Each row is a point on a landscape with many valleys, with its height.
A ball rolls from a point to the lowest of its 2 nearest points, and stops where none of them is lower. Distance is the straight distance between rows; heights are no part of it.
mozel h=4.92: [  2 -18 -29  50  35 -30 -55  29  13 -30   6 -30  11  13 -14  13 -46  -9
  12 -29  13  34]
gomos h=1.02: [ -3  64  31  -5  55  -6  10 -27  -2 -22  -7  14   3  -7 -85 -23 -26  21
 -14 -41  -7   7]
safub h=7.54: [ 32  -7 -21  10   3   8  -3  12  -9   1 -42  17 -53  15  16 -34 -37  21
 -47   8  -9  -1]
Rut h=6.18: [ 13 -26  10   5  15   9 -32  36   9  42  -1  24 -28   8 -32  -1  32  -5
 -10 -29  33  38]
Tobo h=2.36: [ 13  40   2 -16  36  -4   8 -35  14 -14 -30  45   1  17 -58   2 -46  28
 -32   6 -18   4]
Sude h=5.07: [-36 -34  24  18  19  55  35 -20  20  -1 -18  -5 -20  -6  -2 -12   8 -10
  -6 -15  15 -20]
Fif h=5.76: [ 39  53   1  16  27   3   8 -23 -31   3  -1   0 -19  -9 -26 -10 -25  31
   0   2 -41 -21]
rivov h=5.85: [ -4 -16 -11  47 -30  24 -40  -1   4  50  -9  19 -12   5 -22  -7  41  17
 -20 -29  16  11]
vaki h=4.96: [  4 -24 -14  22  20  14  -1   1 -17  -4 -49 -15   4 -15  50 -10 -21  57
   6  13 -28  -1]
Vig h=6.79: [  4  42 -28 -53 -50 -22 -11  25  -1  11  -9 -35  13  -6  34 -21 -14  15
  25  53  -2  16]
Betuk h=4.14: [  3  16  15  22  44  30   1  53 -17  28  -7   0  -2   5  11 -18  -2  12
  15 -32  10 -20]
rera h=4.26: [  5  36   5 -10  12  -3  -6  27  11  17  25  29  -6  35 -28  52   5 -26
 -33 -26  10 -37]
Rapa h=8.14: [ 13 -32  31 -40  13  18  22   5  22 -10  -7  43   4  31  -4  25  14 -31
 -19 -11  12  14]
ves h=6.11: [-14  24   7   9  24   9  14 -39 -26 -37   4  35   0 -12 -67  -2   0   0
  17 -46 -30 -58]
vena h=3.99: [ 39  18  -4 -52  13  -5 -11 -55 -26  19  32  25  42  14 -11  15 -11  32
  10 -24 -39  31]
nef h=6.40: [ -4 -13   4  20  -2 -19 -20 -13  -6  28 -17 -29 -54 -33  16  -2  23  11
  38  19  32   1]
pizi h=4.24: [ -3  11  11 -20 -16  35  -2 -24 -43  27  27   4  26   1  20 -36  19  19
   3 -16 -28  16]
duva h=5.51: [-23 -46 -43  12  -2   4  24  -2  45 -43  13 -40   1 -23  17  31  -4   8
  18   3  -4   3]
zod h=5.52: [-13  25   1   4  -9  32  55 -11  28 -31  57   4 -39 -19  -5  -3   6  16
  46   3 -27 -38]
Zege h=6.05: [ 31 -14  16  18 -30  19  32 -23  38   1  14  -3 -20  -6 -15  -6  18 -32
  20  21  -1 -14]
rabug h=8.58: [ 18 -57 -40 -19 -25  12 -12  13  25  -5  -7  22 -23  17  23  10  -3  -9
 -14  18   1  39]
rika h=4.89: [ -9  35 -29   7  -8   9   4 -26  24  35  28  -2  28   9 -17  55   5  -4
 -35  10  -1  -5]
nenol h=5.22: [-12 -26 -38 -19 -34  -4 -47 -12   9  20  10 -42 -25   8  11   5  29   4
 -17 -20  21  57]
Tomi h=7.66: [ 38   4 -11 -43   8  10  30 -25   6 -21  26  43  -5  16 -36  26 -24 -12
  15   1 -27 -12]
Dov h=5.69: [-25  18   0   8  30  34  23 -17 -46   2  11  43   3  10 -71 -29 -11   0
 -11 -63  11 -24]
ruden h=1.21: [-23 -27  12 -29  25 -55   0  28  -8  35 -10  -3  31  17  24  36  -7 -17
 -24  -9  65  31]
desa h=6.82: [ 24 -39  29  18  22   8  33 -13  32  22 -50  28  13   0 -38 -14  -4 -31
 -14   3  12  -4]
roki h=7.49: [  7 -22  13  63 -32   6   3  17  19 -22 -32  21 -28   2   3 -42  27   1
  40   9   5 -57]
felo h=3.91: [ 14  -4  -5  16 -20 -22 -41  49  10 -15   8  -4  44  12   4  11 -12 -54
   2   7  25  -7]
zesas h=6.67: [-26 -21 -26  64   7   0  -6  39 -29   5 -26 -29  18 -11  16  -9 -58 -23
  18  -5  30 -29]
ladev h=5.48: [  3  -2  17 -33 -25 -15 -60  14  26  -2  32 -20 -23  13  12   4  36  -4
 -28 -24  39  66]
pip h=5.14: [  1  35  19   0   4 -32  10 -27 -10  20  15  40  -6  26 -29  -6 -17  38
 -83 -18   5  27]
lan h=5.35: [-15   8  13 -63 -21 -35 -43  28 -42   9 -18 -39  21   9  40 -33 -15   5
  -1  -1  26  53]
vobuk h=3.67: [ -2 -39   9 -46  15   4  22   7  -7 -51  15 -23  -5  -5  46  24  -2 -26
 -12  -4   9  10]
ripi h=5.02: [ 29  67   0 -17 -14  -7  19 -35 -39  28  46  -7  21  10   0  15 -54 -11
  -5   2 -13  -8]
mivat h=4.32: [-14 -21  -3  13  20  17 -24  20  31 -43 -20  16 -28 -10  -6  20  33  34
 -13   0  -2  -2]
teso h=5.55: [-24 -10 -30  59 -12 -19 -53  30 -26 -34   0  -4 -26  -7  18  11  22  21
  68 -11   9 -21]
kapa h=4.07: [ 38  12  21 -15  45 -37  19 -37 -57  28   5  30  42  11 -59 -22 -22  20
 -27 -27  -8  12]
tura h=4.81: [  1  43  40  25  10  -9  -1  31 -16  -7  -1 -27 -10  -4  -8 -31  -8 -34
 -43 -25  27 -40]
Tasaz h=2.48: [ 11   1  22 -26  49 -40   3  63 -16  38  -1   8  23  29   5   4  12  -7
 -13 -25  39  17]
Mikob h=4.16: [-38  -2  -4 -12 -40 -12   0 -38 -30  23   3  -9   9   7  38  26  30   8
 -51  -2 -18  -6]
bod h=3.51: [  2  38  22  24  -7  32  18  15  19   0 -27  30   4  -1 -47  -7  -3 -26
  28   4   8 -58]
pokit h=2.29: [-37  -7  11 -24   2 -29 -15  23  28  -4   1  19  50  32  14  39 -16   5
 -43  -1  57  24]
teg h=5.62: [ -2   6  14   5   2  -3 -11  14   1 -20 -15  24 -79 -10 -19  12  47 -17
 -13 -24   5 -57]
delad h=4.69: [ -9   7  23 -35  -7  40  16 -28 -41  -8  32  47  15   1   5 -31  -9  10
 -19  -9   6  31]
Ludez h=6.85: [  0  -5  21  24  46  24  24 -27 -14  37  -8   7  58   3  -7   6  -4  15
 -26  -4 -33   3]
vuvo h=1.97: [-18  12  24 -53 -51  -7 -20 -34  18   5   4 -15  42  47  40 -25  -6  13
 -49  12   3  33]
gono h=7.89: [ 19  18  -5 -43   0 -30  49 -64   2 -20  16  33 -15  -8 -43  54 -20   8
   6  24  -7 -16]
tutub h=4.45: [ 30 -34   6  20  45  30   6   1  37  15  19 -23 -27   4  -4  18  18 -23
   7 -37   2  14]
Doma h=6.07: [ 39 -15   0  12 -22  -9  -8  -3  31 -16 -18  45  -8  23 -29   5  19 -14
 -13  26 -42 -40]
dani h=3.23: [ 21  49  48 -12  -6  -5 -12   3  21 -28   5 -12  22  11   2 -23 -30   7
 -48  40   9 -11]
zos h=3.96: [-13  30  -2   8 -24  28  34 -31 -25   8  37 -13 -18 -20   8  19  15 -21
  -6  -4 -14 -45]
vof h=3.02: [-16 -20  22 -15  22 -15   8  14   0 -17   2 -19 -33  -6   4  44   4 -33
 -33 -17  36   2]
mideg h=5.34: [ 20  16  -4  26  38  24  13 -14   9   0 -36  -2 -21   5  11 -10 -19  59
  33  13 -42 -24]
dize h=4.86: [ 16  -4  15 -44  -7 -14 -18  27 -25   9   1  -5 -21  13  54 -14 -11   0
 -21   4  17  18]
pupin h=8.38: [ 19 -18  21 -31   6   3  37   9 -10  -6  -9  42  20  26  19  33 -12 -50
 -26   7  -2 -37]
Kup h=6.88: [ -2  -8 -13  37 -28  17  -1 -30   3  26 -21  -2 -49  -3  28 -13  46  64
  31  22 -24   1]
ven h=4.80: [ 10  21 -10 -11   0  21  13  19  36 -40  -5  40 -47  -2  -9   4  13  54
  -8  29 -29 -13]
tet h=5.28: [ -3   6 -19 -28 -37 -12  45 -25  47   6  30  -2   6   4  -1  46  10 -16
 -22  33 -13  -4]
zez h=3.38: [ -3  40  49  -1  16 -25  -3   9  -3  29  11  39  24  28 -61  24  18   4
 -34 -30  21 -17]
fegot h=3.66: [-41  25  40  -2 -23 -18 -21   1  -6  27   0   4  55 -11   8  19  23  -9
 -37   6  37 -15]
Tader h=5.75: [-31 -56 -22   2  22  -7   9   1   0 -43 -20 -32  32 -35  46   0 -17   8
  38  25   1  17]
Guva h=2.99: [-12  38  -6 -75 -33   6  10 -24   0  29  25   2  22  60  35 -15 -25  -4
 -19  -2  -5  30]
zofe h=4.67: [-17  16 -25 -34 -66 -27 -17  -8  -8  26   3  18  -2  38  39  34   6   7
 -57  16  -1  -5]
tuz h=6.98: [ 25 -40 -11  30  -5  32  63  -7  33 -33   0  27  -2  20 -10 -14 -14 -13
  17   3 -51 -46]
mosan h=4.74: [-24  50  41   3  24 -26  17   0 -10   3  21  -2  10   8 -20 -28   1  32
 -71  -5  28  14]
Nudar h=2.22: [ 31  16  25 -17   1 -28 -19  11  30 -56  10 -21  14   2  31   8  -5  19
 -28  31 -26  13]
Lapog h=3.09: [ 28  21  31  -2  31  -4   1 -47  -3   8  50  19   3   7 -59 -14  12 -10
 -13 -53  -5  17]
Zopu h=8.39: [ 38 -27 -11 -39 -15 -15  -9  24  46 -19   6  17  -8  41  16  21  -6 -45
 -16  -2   8  15]
Subi h=6.08: [ 12 -20   0   4  -9 -26 -34  30  23 -43   3   4 -29   5 -18  29  36 -45
   4 -16   8 -37]
moga h=5.08: [  3  48  36  -3  20  24  28 -38  -5 -23  42   3 -25 -25 -42  -8  13  -1
  46  -6   4 -22]
midez h=3.82: [ -2  22  -5 -44 -10  22   9 -12 -42  27  32  -6  28  29  43  -5   2 -17
 -34 -36 -27   6]
nizu h=6.60: [ 31  16  39 -26  55  15  31  17  -2 -10 -36  21 -30  -5 -10  12  -3 -37
  20  -5 -20 -42]
nin h=5.92: [  7 -13  14 -18  49  39  36  -9 -22  37  -8   9 -30  -8  -3 -11 -20   9
 -27 -24  14  32]
Ziv h=4.73: [ 35  14  19  13   8  15  24   1   9 -12   3 -14  37 -13  39 -29  -8  -1
  20  47 -41 -25]
Soku h=3.42: [-29  49   9  16  27  35  14  -7  -2  20  34 -25   1 -14   5  22  16  20
   6  -7  -2 -14]
tor h=5.74: [-30  38  19  11  -3  27  -8 -11  23 -33  17  20   2  11 -27   5   3  32
 -53 -10 -14 -20]
suvi h=7.45: [-29 -22 -27 -29 -65 -25  34  15  17  24  17 -31  -1 -33  13   0  54  11
  53  27 -29 -18]
kepok h=6.51: [ 27  21  23 -26  27  -8 -11 -35 -61 -37  16  42  16 -17 -65 -11 -18   5
  17 -40   9 -29]
Veni h=6.13: [  0  50  -5  39 -23  43  -1 -11   4  -7  31  26  13  24 -32 -34  -5   2
 -16   7 -31 -34]
Gero h=6.12: [ 16 -31 -39   0 -34 -35 -20  -4 -13  22  -7 -41 -35 -20  13   4  11 -35
  64  19  15  20]
Moba h=5.78: [ 42 -42 -22  -5   2 -36 -30   6   1  25 -30 -24   0  -6  24   8  -5 -37
  11  21   6  19]
vefit h=7.04: [  6  -6  58 -10  55 -16  14  57  -1 -12 -52  11   2   5 -19 -13   1 -39
  -8 -19   8 -35]
Gipa h=3.74: [  2 -26 -25  18 -14 -10 -45  26  15 -56  -5 -11  49  -1  18 -27 -28 -24
  43  27  -3  54]
zafo h=4.78: [ 45  15  15  -8  29  -7  20   4 -53  44 -10  34  23  21  -3 -36 -25  15
 -20 -19 -21  14]
lar h=4.66: [-37 -36 -46 -50 -29 -18  21   3 -12  -2  -5 -12   6 -16  37  45  30 -12
  11  21  14   5]
buteg h=2.90: [ 23   8 -40 -38  -8  -6 -45  36  14  26  17 -40  23  40  31  20 -20  -6
  -2 -20  -4  40]
butud h=5.73: [-42 -35 -28  36  -6  22   2 -31  15 -20   7 -49 -16 -24  41   5   4  18
 -29  -6 -12   7]
Teduz h=1.16: [ 16  -7 -21 -21 -11 -47 -42  20   3 -72  17 -26  -6  -1  41  15 -15  13
  25  27 -27  33]
fabof h=7.92: [ 31 -14  10 -20  26   3  15 -25  17  17   4  51  -9  38 -35  46  -2  -9
 -32 -17 -20  12]
Lev h=5.29: [  4  29   3  27  24  -6 -23  28  34  35   2  -7  42  11 -19  32 -15  11
 -26   0   4  -3]
bagab h=2.31: [ -3  55  31   1  26  18   4   8  30   9   0  28  -3  -9 -77  -1   3  -3
   1 -21  27  -6]
Tuni h=4.25: [ -1 -24 -29 -18   1  27  26  -1 -20   6  -3  -1 -19 -18  54  21  10   7
  -6   0   1  -2]
Vezuv h=3.59: [-30  -9   2   4 -34 -54 -26 -12 -38   8 -21 -38  25  -9  37  -4   0  -5
 -43  18   5  -4]
tiro h=6.49: [ -5  18   0  49 -29  38  -4   7   8   0  -5 -11   7  -5   8 -41  -8 -11
 -19  17  14 -20]
tis h=5.15: [-41  23  16  18  -8  30  34 -17  13  -8 -13  12 -78 -11 -31  13  32  -9
  20 -14  13 -53]
sorus h=3.58: [ 24  29  23 -10  39   2  15  52  -2  43   9   0  -8  18 -28 -41 -14   2
 -11 -18  35  21]
Vero h=5.79: [ 13 -13  11 -16   7 -56 -33  25 -40 -12  -3 -26  24  13  41 -32 -53 -31
  -2  -6  41  61]
tupot h=4.71: [-20  19  10 -37   1  -2  31   0 -19   2 -23   7  -1 -40  23  30  17  22
   1  56  24 -18]
mifa h=3.80: [-33 -13 -18  15   3  16 -43  21  20  -8   1 -37   4 -19  26   1  27  24
  63  -9  10  36]
gegu h=6.55: [-16  -7 -54 -37 -64 -32 -15  32  29 -20  12 -36   9  -6   6 -14  -2  -5
  53  62   9  17]
ren h=6.64: [  5  17  15  29  -7  16  16 -50 -18  42 -12 -11 -44 -29  -1 -25  32  19
  24  16   6 -10]
kide h=4.70: [  1  17  26  70  18  -4 -38  29  21 -21 -33 -16 -13  -7  -5 -31  -3  21
  32 -13   8 -16]
refef h=5.50: [ 26  77  18  -5  17 -22   3  -8 -28  43   9   0  12   1 -24  -1 -25   8
 -36  12 -15 -12]
Bas h=4.44: [ -5  27 -21  23 -24  21  46  13  20   6   5  24  12  -7 -21  19  -4   5
  51  33 -18 -60]
zat h=6.14: [-10 -22 -17  14   3 -39 -37  23 -34 -12 -25 -20   1 -17  10 -13 -48  -4
   8  16  37  49]
pomis h=3.90: [-37  10 -10  20   1  19 -37  41  18 -32  -4  -4 -23  -1  -3  15  -1  13
   1  -6  37 -11]
Midiv h=4.11: [  2  45  68 -12  14   0   9   7  -9 -15  30   4  -2  17 -10 -37 -18 -13
 -46  -5   9 -16]
Memu h=6.16: [ 30  45  19  -8  60   6  32  -7 -20  -3   3   2 -18   6 -32  -3 -33 -26
   2 -29 -27 -36]
Kedo h=5.39: [  1  20 -19 -44   1  22  28 -57 -41 -13  14  30 -28 -35  -6   8 -21  46
  19  14  -1  34]
Zokek h=5.19: [-16 -15   4  73  11 -27 -57  33 -27 -55 -16   8 -10  -1  -7 -13 -15  -8
  44 -23  -1 -10]
Pum h=2.25: [ -9 -33  31 -10  38 -42  -7   7  -1  -5  -5 -32   6 -26   8  26 -15 -23
  -9 -10  61  51]
Tez h=5.37: [ 37  -2   9 -15  -2 -12 -13 -10   4  31 -10  -1   3  10  18   4 -12  -3
 -17  13 -13  14]
Purur h=7.08: [  5 -32 -45  18 -47   0  -2   4  31   7  -1  -1 -28   0  26 -15  38  38
  46  21 -39   1]
vata h=5.53: [-15 -15 -13  -8 -30 -15 -36 -18 -17  65 -13   0  -9   6   5 -21  38  19
 -41 -14   8  38]
zomik h=6.46: [  8 -36  23  20  33 -35 -31  32 -35  -6 -38   5 -24 -23  -2 -26   1   1
  11  -7  46  32]
Vis h=5.09: [-34  -2  -2 -12 -24  -8   0   2 -16  -9 -25  26 -38 -23  11  30  16  15
 -47  30  20 -26]
vada h=7.96: [-16 -21 -51 -14 -46  24   4  12  10  16   0 -63  -1   3  36 -32 -22  -4
  20  17  14  30]
tasif h=5.67: [ 17   4  17   2 -25  -4  15 -18  59 -14  14 -22  -8  -6 -20  19  -3 -33
 -28  24  22   4]
zana h=7.32: [ 13 -40 -20 -15 -33   7  35  12  45 -24  45  15 -28 -12  11  -1  39  28
  25  11 -59   9]
fizo h=3.84: [ 25  12  15   7  23  26  13 -38  28  14  40 -27 -34   2 -27 -17  -8 -16
 -26 -27 -15  10]
lobov h=4.46: [ 18 -38 -23  44   5  -5 -15  14   0   3 -31  -9 -33   1  41   0  -3   1
  24 -15 -21 -18]
zeg h=3.78: [ 47  20  21 -40   5 -20 -18 -71 -34  -3  65   9  19  -8 -34  16   0   4
   6 -33   2  24]
Gusi h=3.25: [-15 -23 -67   4 -41 -13 -63 -10 -16 -19  -1 -19 -15  12  -5  -6  -2 -13
  47  -6  -3  88]
Vogo h=3.01: [-50  14   4 -28  -7 -28 -42  27   7   9  -4  -1  42   7  23  17  19  27
 -24  -3  18  24]
tula h=5.31: [-18  19 -18  25  -3  36  15  16  21 -39   6  10 -48  13  -8  -2  -4  16
 -21 -11 -37 -48]
goz h=3.04: [ -2 -22 -13  30 -11 -41 -48   8 -19 -52  11  14  50  15  -2  10 -38 -49
  16  16  15  36]
las h=5.36: [-39  32  30  15  40  15  26  37 -14  15 -19 -10   5  -9 -16  17 -13 -37
 -23 -18  33 -58]
leket h=3.30: [ 33  12   4 -25  36 -24  -6 -34 -20   5   3  59  29  27 -40  12 -47  40
 -11 -13  -9  25]
taz h=7.05: [  6 -19 -12   2  22  38  48 -40  38  19   6  -3  10 -14  -2  12   4  30
  69   9 -34  13]
fef h=5.38: [-27   3  15 -39 -47 -40 -10 -12  16  -7 -12 -48  26 -21  22   6  13 -15
  13  53  36  30]
rizi h=2.14: [-29   0 -14   9 -16 -42 -40 -13 -45 -21   1 -34  51   9  -3  -1 -30 -53
  30   9 -19  62]
zetip h=7.57: [ 49 -15 -24 -17 -20  31  35 -11  37   6  49  10  -6   5  11 -38  10   7
  50  15 -39  17]
Fonab h=6.91: [-26  14  20  28   3  27   9  -9 -41  15 -12  19 -41 -17  -1 -25  10  35
  -4  -9   8 -38]
tedor h=2.77: [-40 -28 -43  10 -21 -18 -47  -2 -15 -26   3 -46  43   7   9  11  -6 -15
  31 -23 -25  58]
foreg h=6.99: [  1  40 -38 -10 -36   7  12  22  12  36  -5 -31   0 -17  22 -14   1  34
  61  47  -7 -13]
Vosob h=3.75: [ -7 -12  15   8 -13  31  -9 -17   3   3  13 -10  19 -17  33 -24  52  18
  12   4 -25   1]
Ropet h=5.30: [-15 -26 -42   8  -7  -9  20 -27   3  25 -39 -52  -1 -25  36   0  10  49
  31  35 -33  15]
kabat h=4.48: [  8  46 -21   6 -30  13   9 -52 -53   6  38  14  14 -18 -20  -1 -11 -10
  12   3 -10 -40]
lebev h=5.63: [-12  -1  18  35  24 -37 -16  38  24  25 -17 -11  35  10 -38  -5  15   9
 -47 -24  24   6]
pobis h=5.77: [-34 -19 -61  15 -20 -13 -16  41 -36 -19 -11  -5 -19 -26  43  25   2  29
  46  15  -9 -24]
maro h=7.27: [-26 -52 -71 -13 -53 -33  10  26  15   8  -6 -14  18 -16  21  10  32  33
  46  24 -49   7]
nuvet h=3.31: [-12 -52 -35  26 -31 -26 -36  -8  -4 -30   1 -42  18  -7  29  -8  25 -12
  15   2 -27  10]
Vot h=3.27: [ 22  24  24  21  35  57  10  12 -14  36  11  35  -6   8 -44 -35 -12   6
  45 -29   6  -3]
runuf h=4.22: [-41  10   8 -14  -3  15  -1   5 -26  57  -2 -16  35 -18   7  40  12 -16
  -6   3  36 -16]
zinop h=7.09: [-18 -16  24  20  13 -16 -18  13  -8  -3 -68  30 -13  -6 -22 -28  13   7
 -39  12  21 -22]
kizo h=6.44: [ 33 -12  20 -10   7 -29 -57  33   0 -54  11   0 -39  14   4  -1  13 -20
 -33 -21  -1 -19]
sov h=5.54: [ 31 -29  -7  13 -20 -26 -12  22  26   5 -34  21  18   0  -4   9  13 -12
  22  52 -11 -38]
niv h=6.83: [ 25 -10 -15  21  12  29  54 -68  26 -18  15  25 -12 -11 -48   2 -15  34
  54  -6 -30  -7]
Pepif h=2.09: [ 17  -3  -3 -46  19 -14 -51  30  30 -25  28 -52   2   4  38  29  -5  -5
  30   2   4  48]
sigag h=3.89: [ -1 -37 -31  41 -15 -23 -60  12 -25 -13 -14  -5 -17   3  23  -4  13 -11
 -16 -17   1  -6]
buz h=6.50: [ 31   7  -2  22 -14  20  48 -39  38 -24  14  32 -34   8 -50 -32  -8 -14
  42   6 -31 -18]
gab h=6.00: [-10  -8 -37  12 -32   9 -10  39 -37   9 -15 -10  22  -5  50  -8  27  17
  40   8 -26 -32]
fis h=5.23: [ -4  17   3  -3   9  60  17 -17 -57  -7  11  38  43   1 -24 -26 -33  -2
  10 -36 -10 -13]
kogi h=7.35: [ 20 -19  66 -14  60 -28 -14  32  18 -26 -31  13  26  -8   1  -4  18  -1
 -23   9  -5 -16]
poni h=5.66: [ -7  25 -11 -26  -7  40  62 -25 -18 -13  35   1 -14 -34   8  -8 -21  35
  39  31 -17   2]
putul h=4.88: [  5  30  -1 -24  -4  44  -2   8 -15  29  54  31 -16   6  -1  30  16 -12
 -23 -33  11   5]
Mus h=7.36: [ 27  10 -13  -8   1  44  49  14  14 -20  31  13   9  21  -6  -4 -30 -15
  11  -1 -35 -22]
ralit h=6.41: [  7 -12  21  -2 -32  26   9 -19   6  12 -28  54   0  -1 -28 -43  -7 -27
 -15  28  15  -6]
ruga h=6.80: [  7 -22  34   5  25 -37   4  28 -36   9 -48   5  -4   0  15 -39  -6  10
 -57  -2  27  11]
Zelup h=3.45: [-35  21 -20 -17 -17  -2 -56  32  -1 -12   7 -21   7 -19  15  27  27  20
  19   9  27  25]
naza h=5.56: [-19   0  -6  -9  20   7  33  -5 -33  32  -8  33  -9  20 -11  -1 -24  19
 -82 -28   8  11]
siti h=4.90: [ 11 -24   3  29  55   4   7  11  16  -1 -29 -26 -35  -3   4  26   1  -2
  -3 -34 -23 -20]
luko h=7.79: [ 22  -4 -56 -32 -41  35  25  -1  27  22   9 -24  -7  11  41 -32 -24  -1
  28  23 -35  21]
Gep h=4.27: [ -6  21  26 -13  -5 -12  33 -21  -3 -17   6 -26  32 -31  27  -1   5  10
  -5  61 -23 -19]
tar h=5.06: [-32  39   7 -53  10   9  16 -13 -28  19 -12  26 -12 -20  12  16 -13  41
 -18  17  12  18]
tanik h=7.07: [-21  -6  17   3   5  -4  12 -18  -4  55  -8   2  71  12   5 -17  10  16
 -60 -22   2  35]
loga h=3.26: [  4  -2  -1 -33 -31  27   2 -18  15  25  32 -32  21 -18  17  12  52 -11
  31   1 -23  16]
gat h=7.23: [ 41 -22  11  12  19   5  11  -5  -8   6 -44  19 -69   1 -13 -41 -17 -15
  -3  -9  -9 -15]
pudir h=5.98: [-18 -24  46  32  48  -9  15  39   9  10 -13  -1  18  -1 -40 -54  14   3
 -23 -30  36  11]
Zadez h=6.57: [ 11  12  16  44  54  41  43 -22 -11  19  -4   2  28   2 -19  -3 -32 -10
  10 -29 -33 -32]
gefe h=5.00: [ 13  -8 -32  37 -17   3  21  10  27  21 -11  -6  47 -10   7  30  19 -10
  46  41 -17 -43]
vare h=4.47: [ -3 -49 -11  68  15 -32 -43  12  -3   3  11 -19  -3   7 -18   2  -7 -28
 -10 -44  22  21]
numi h=5.95: [-40 -41 -33 -16  -7 -13 -32  -6 -19 -51 -36 -12   3 -23  33  -2  -1  30
  17  18   1  57]
gel h=3.79: [ -2  35   9 -44 -31   1  12 -32  -2   8  15   1  31 -25   3   1  20  22
  26  46 -29  19]
Pibu h=7.19: [-14 -13   7  56  -6  12  13  -8 -15  12 -53  27 -20   9   1 -15  28  33
  28 -10  -5 -63]
nela h=6.35: [-17 -17 -56  -8 -39 -39   2  18   7 -15  10 -58 -13 -40  16  -1  -4  -9
  88  38 -10  28]
Sevuk h=6.33: [ -4 -28  27  34  46  17  11 -19  -2  20  -1  25 -32   8 -43 -22  20  -4
 -47 -61  -5   7]
vivib h=6.36: [ -5   6  40  15  54  -9  29  13   3   7 -14  21   7  16 -69 -39  31  -8
 -34 -56 -12 -10]
Nake h=6.84: [ 50 -43  21  -6  20 -21 -24  24   7 -22 -29   8 -38   7   7 -21 -16 -34
 -22  -4   7 -10]
Maz h=2.93: [-26 -18  -8   2 -25 -65 -25 -15 -40 -27   3 -54  43  -6  31  16 -25 -47
  -7  18  20  22]
nalom h=5.93: [  6  29 -12  15 -30  16  13 -25 -12  35  -5  56 -12  18 -31   6 -21 -22
 -28  12  24 -25]
Pufeg h=5.01: [-44 -37 -13 -27 -39  -9   9   8  27 -17  15 -20  44 -21  22  30  10 -31
  10  36  32  -4]
betu h=4.55: [-17   8  45  -4  11  45  28 -27  13 -26  10  23 -25  -3 -30 -23  22 -16
   0 -23   9 -31]
tepa h=2.92: [-27  -1  29 -28 -29  22  10 -16   3 -17  12 -22  49  14  50  -4  -2 -16
 -43  13  15  13]
Gumi h=6.17: [-26  -8 -15  21  -8  43   8  -6  -4  48  -5  27 -11  -1  -3  33  47  13
  22 -13   8 -14]
geg h=6.34: [ 11   0 -31  17 -18   6 -27  50 -39   8 -34 -11   6 -11  32 -11 -28 -19
  31  29  18 -27]
Tunob h=3.62: [ 11  24 -42  -1 -11  18 -18  37   7  27  25 -31  25  19  22  26 -29 -37
   7  -2  14  -5]
Zufoz h=4.72: [-28 -42 -13  11 -13  33  42   0  -6 -10  -8  -4 -41 -23  25  -7  14 -11
  28  11  26 -18]
Mib h=4.91: [ 32 -19 -13   8  -6  21 -22  -3  34  21  20 -32 -47   2  16 -10  29 -10
  11  -8  15  43]
vora h=2.83: [ 23 -17  20 -59   5 -50 -17   6  37 -16   9 -24  10   2  26  56  11 -16
  15  25  26  27]
Nimi h=5.49: [-32   2 -22  13 -40   5   7 -11  -4  11  -7  21 -29   9  -3  26  -8 -32
 -55  13  24 -38]
puf h=6.56: [ 18  23  22  10   3 -15   8 -43  24 -29 -20  40   4  15 -56 -11   6 -25
 -32   0 -45 -44]
kan h=4.23: [ -1 -13  24  66  24 -10 -48  19  29  -6   3 -47   7 -18  10 -18   2  14
  53 -32  18  26]
Mabo h=5.24: [-17 -36 -36  47  29 -14 -26  12  44 -53  -9 -31  -2   2   2  32 -18  11
  22   0 -11   9]
zatis h=7.22: [ 15  -6   1   5  18  29  39  -9  73  -5   5   0  15 -12 -11  16  -2  32
  17  36 -20   7]

Where does a ball stop that starts at each point below?
geg => ruden
Veni => ruden
numi => rizi
Zopu => rika

Call two points neighbours if one is among the 2 nearest of the other. Go from one point of each pair to the other, from neighbour to neighbour, staying as low as possible. Name the highest point that can't be avoided.
vuvo and loga => pizi
ruden and betu => Sude
Teduz and rizi => felo
gomos and Lapog => vena
